Points, in no order, along strands that fork, close into loops and pass close to each other.
In the rows, zero is written as 128.
Points whose rows are less than 107 apart are linked; no others are. Some points are linked to none.
Vumug: [137  91 111 132 129 145  90 132 165  51 135  80 110 153 112 182 158  81
  96 111 132 157 135 130]
Komo: [162 185 149 154 132 141 136 132 174 201 169 128 128 126 138 159  60  83
 162 116 137 120 110 119]
peb: [150 172 129 146  97 112 135 173  76 120 130  82 145 108 104 141 111 120
 144 152 164 120 104 128]
gake: [173 121 130 121 143 185 156 148 151 127 170 120 111 142 118 143 119  90
 125 135 144 104 140 134]
keri: [169 130 132 142 169 167 162 121 156 164 186 130 136 149 134 129 111  99
 147 140 126  96 143 144]
bunev: [152 187 149 117  83 125 147 195 118 197 114 100 105 116 120 124  48 136
 174 121 212 161 103 119]
gupo: [128 106 138  96 141 154 136 139 174 111 141 159 157 142  98 167 121 113
  94 127  61 115 169 155]
Baf: [100  99 120  68 127 143 124 158 172  62 158 118 110 117  83 164 142  87
 120  89  63 151 173 148]
zami: [157 180 112 126 163  81 156 120 186 208 159 127 163  89 193 133  78 122
 166 105  81 148 126 131]
minum: [116 150 138  98 155 145  81  65 190 148  91 181 114 122 122 136 154 142
  98  90  96 148 160 105]
Diga: [136 109 125  85 115 143 109  95 127  86  86 154  87 149  97 140 171 140
  95 110 189 128 143 101]
ped: [140 148 168 112 152 143 141 121 162 193  98 160 144 121 125 133 109 146
 108 137 112 124 155 105]
borun: [155 181 105 176 163  75 161 105 110 186 155  98 139  78 162  84 117 116
 170 111 104 128 125 166]
zel: [165 189  77 178 158  78 170 121 143 214 199 140 161  92 154 149  68  94
 179 134  98 115 135 187]
gira: [171 142 126 128 121 176 141 170 173 124 175 126 134 128 122 180  97  79
 107 128 116 117 136 139]
foli: [156 163 174  79 126 160 160 167 137 178 122 113  97  99 114 117  99 114
 139 125 187 143 139  92]
Vub: [100 115 128 124 136 136 121 112 115  89 109 131 109 131 101 109 146 147
 105 105 124 120 110 124]
vivuz: [127 118 106 105 142 141 144 167 164  83 165 113 153 123 102 162 120 113
 116 108  52 135 155 165]
dilo: [152 190 129 176 145 104 131 119 103 167 144  83 134 103 128 111 111 108
 170 118 139 128 102 137]
Neke: [127 181 158  73 148 139 151 183 144 178 124 125 104  72 124 132  99 145
 140 100 156 163 136  74]
ner: [ 97 108 114 151 126 118 112 104 115 118  89 154 122  99 163  52 159 157
 109 114  65 138 134 132]
Loda: [107  75 124 128  71 110 116 130  80  46 131 128  93 162 104 163 137 101
 117 121 179 110  89 130]
bebe: [ 95  81 118 104 162 139 123 102 154  84 123 127 102 146  99 128 154 124
 125  97  80 141 141 142]
falit: [157 151 110 130 144 166 138 167 189 127 153 122 146 127 140 164  85 140
  92 116 103 138 120 131]
koli: [117  80 107 104 129 140 103 143 145  30 106 102  99 143 102 172 162 116
  70 136 163 148 129 121]
fifid: [133 159 136 125  79 105  95 156  93  81 113  89 149 117 110 153 130 140
 105 141 175 130  96 100]
mize: [154 155 142  87 178 116 186 153 154 159 164 118 151  84 137 133 112 121
 138 119  96 130 157 130]
zor: [143 139 150 117 169 120 177 140 134 181 124 131 158 106 143 104 119 157
 124 135 104 120 157 128]
dufi: [154 184 123 145 172  52 178 127 140 201 151 101 161  59 172 120 107 132
 155 117  96 140 143 162]
los: [ 96 132 125 105 152 131  75  75 145 124  64 179 104 117 118 126 190 167
 100 103 113 151 161 100]
Zop: [131  93  97 201 118 102 129 120  76 126 125 111 160 144 185  84 160 138
 146 173 107 109 119 147]
Gogum: [155 145 131  66  94 159 113 142 132 107 114 142  89 119 121 135 149 144
  91  92 209 141 137  79]
seb: [119  70 114 133  99  92 138 121  60  95 122 112 147 164 145 119 152 148
 157 176 145 104 100 124]
noruz: [ 80  49 100 164 124 125 120 103 116  86 101 145 107 161 137 102 147 137
 117 117  70 131 122 166]
Goda: [146 160 171 105 135 142 142 123 185 201 139 165 140 122 133 152  72 110
 131 115 109 118 134 107]
Dofe: [128 121 144  93 178 121 129  78 175 133 163 135 157 134 130 128 133  88
 145 119  64 120 158 142]
mul: [157 141 118 131 142 151 105 133 159  93 143  81 127 126 121 156 142  98
 116 104 127 145 116 117]
Rut: [132  66 105 169 160 114 151 125  97 111 131  96 155 159 153 126 161 122
 149 159  98 118 132 149]
zale: [133 162 110  99 147 109 132 105 212 180 174 160 188 119 201 140  57 113
 150 109  62 137 126 139]
toko: [130 178 126 216 144 130 146 117 124 205 185 145 139 122 145 105  96 104
 169 135 115  98 122 168]
Fis: [129 153 145 201 143 124 128  94 150 204 170 164 160 121 176  96 105  92
 149 151  76  97 141 160]
mal: [132 177 130 160  56 100 119 149  78 197 126 122 156 142 163  56  74 181
 163 169 189 138 102 156]
Zurep: [115  97 111  93 141 133 103  90 134  93  59 159 107 146 107 145 189 167
 101 134 148 140 155 110]
suvor: [165 171 171 117  78 155 142 183 117 183 123 111 104 120 113 138  77 103
 145 128 210 134 122 110]
ronof: [129  86 117 154 139 118 127 107 140 118 170 120 150 164 125 154 146  74
 171 108  54 115 149 169]
sagi: [102 106 119 144  99 118 104  87 112  83  92 156 107 174 114 104 130 182
  73 179 199  99 106 134]
vefu: [107  91 111 227 115 130 115 113  95 132 130 147 140 150 162  98 155 118
 136 158  92  98 125 160]
rokad: [119 128 126  91 133 140  98 160 136  60 104 112 118 110 106 164 164 143
  69 134 160 153 134  92]
Pul: [114 132 134 130 110 140 116 115 112 102 100 137 117 144 110 101 126 177
  84 132 170 113 106 120]
bisuv: [141 107 144 112 163 120 131  96 158 123 184 115 151 141 118 159 135  47
 166 128  81 109 157 150]
vom: [164 180 149 165 134 146 126 131 130 170 152  98 128 123 122 134  99  93
 151 120 160 121 106 119]
kozi: [ 84  75 109 131 154 127 120  93 159 101 123 139 119 145 127 104 148 131
 122 107  36 140 149 167]
zalun: [146 163 126 189 122 121 144 145  94 194 138 104 153 132 164  74  96 157
 156 163 165 124 117 152]
Mido: [107  90 127 179  74 116 103 115  68  85 152 136 110 182 111 158 146 100
 149 139 196  90  88 131]
topu: [105 162 152 121 108 111 115 129  94 172  79 154 143  94 147  81 142 185
 122 110 122 143 134  95]
dibem: [105  76 117  78 151 113 152 146  96  53 133  82  90 109 109 131 159  97
 158 125 135 146 110 112]
pib: [110  88 120  55 101  99  95 114 106  45 109 108  98 134 117 149 176 135
 122 158 196 143 110  75]
diras: [135 117 120 120 105  99 152 151  58  94 136  89 146 134 118 121 138 139
 158 165 158 105 103 128]
Gebip: [101 108 144 205 123 133 113  99 114 144  96 164 130 134 139  86 136 126
 101 163  89  97 135 153]
Rigem: [128 177 122  80 161 144 130 160 148 142 142 131 114  76 130 131 132 153
 137  68 119 165 131  85]
rusus: [115 105 136  86  90  81  96  84  88  87 109 107 124 155 127 113 164 159
 144 171 185 122  97  81]
bati: [ 84  41 109 133 152 127 140 110 110  70  86 137 109 164 111 136 144 143
 113 157 110 130 114 151]
bitu: [130 104 136  92 148 152 153 143 106  80 133  92  88 122  97 109 141 106
 129 156 174 115 117 113]
Rok: [ 83  24 107  89 140 124 127 106 125  63  79 136  87 161  98 171 158 125
 133 125 122 172 135 136]
Zefe: [ 83  55 114  59 133 117 126 142 101  54 105 121  92 127  99 156 181 124
 144 105 122 166 138 108]
ligid: [114  89 125  85 113 154 136 163 138  57 142 118  84 121  85 165 145  70
 109 100 101 129 146 145]
Kis: [141  95 102 169 133 132 132 132 107 101 148 103 140 162 126 148 150 103
 148 119 105 115 119 151]
Giris: [124 139 141 187  80 125 102 120  69 132 153 116 134 169 115 125 137 119
 156 160 207  92 102 129]
lal: [127 134 122 153 124 153 119 117 149 158  76 165 135 127 162  90 124 193
  71 138 125 132 134 118]
tekiv: [122 163 157  69 175 148  95  97 188 158 119 165 121  99 116 154 143 122
 116 103 110 153 163  81]
femas: [123 158 157  87 171 130 116 106 173 131 147 131 136  98 109 143 133  94
 131  98  80 137 142 112]
Rire: [ 89  52 101 146  78  82 130  96  54  92 130 144 122 169 162  96 138 155
 167 170 133 108  73 138]
guf: [155 144 153  95  96 142 149 161 101 178 100 124 147 140 132 104 106 180
 129 148 195 130 133 103]
dit: [113 129 125  74  98 107  93 155 103  45 112 100 125 111 113 151 162 150
  95 152 179 141 112  80]
lig: [142 141 116 144 135 162 122 146 167 124 111 132 143 139 142 142 115 177
  68 117 127 138 120 122]
dem: [110 129 115 146 125 147 117 122 149 141  94 175 131 105 165  74 131 178
  78 108  64 136 140 132]
kenin: [157 154 147 174  94 148 107 125  92 139 150 106 117 148 108 139 128  90
 153 121 198 103 104 121]
fip: [126 119 141  86 140 149 113 139 164 108 104 155 137 123  94 177 151 129
  85 117  92 136 171 120]
Fafe: [133 182 145 122  68 113 128 169 105 195 113 109 132 145 138  82  54 180
 165 138 215 158  92 136]
fatu: [149 152 123 153 124 143 122 105 157 157 152 147 143 136 145 127 114 116
 134  81  75 121 122 145]
somok: [117 163 129  99 125 127 132 154 108 140 114 146 134  91 126 115 143 176
 128  75 110 144 132  99]
gilev: [134 133 140 206 114 144 119 112 138 195 113 169 145 119 180  77 110 131
 109 154  89 110 143 145]
Rar: [133 110 134 128  96 141 126 156 103  71 132 119 104 133  89 164 140  87
 109 110 142 108 118 136]
Maku: [142 143 166 109 138 125 176 165  98 182 104 118 154 116 122  97 108 167
 130 158 158 124 152 125]
Bepo: [ 94 122 130 132  99 100  92 105  93 113  71 149 137 113 148  87 171 175
 102 132 107 134 125 107]
binag: [ 83  58 112 128 133 126 136  90  98  75  88 153  94 169 108 110 136 165
 109 181 162 104 102 140]
radil: [144 209  90 224 136 110 140 133 130 222 188 139 145 106 128 150  74  90
 187 140 125 121 115 167]

How many points has the smallest loop of links through each point below? Write - if it is on no loop.
sagi: 8
Fis: -
Goda: -

A fork is a point with three links, a tip a point with one. Leave the first point through the second and follow the links. Name the first fork or tip that comes.
suvor; foli: keri
Zop; Rut: Gogum
falit; lig: zalun
ronof; Kis: zel
fip; gupo: vom
Mido; Loda: fip

A tip is a point with one link. Name the tips that can be reached along the links from each point below, in the order of the rows.
bisuv: zel, Gogum
vivuz: mize, zale, guf, fip
rokad: mul, rusus, Rire
Fafe: keri, zalun
Rok: bitu
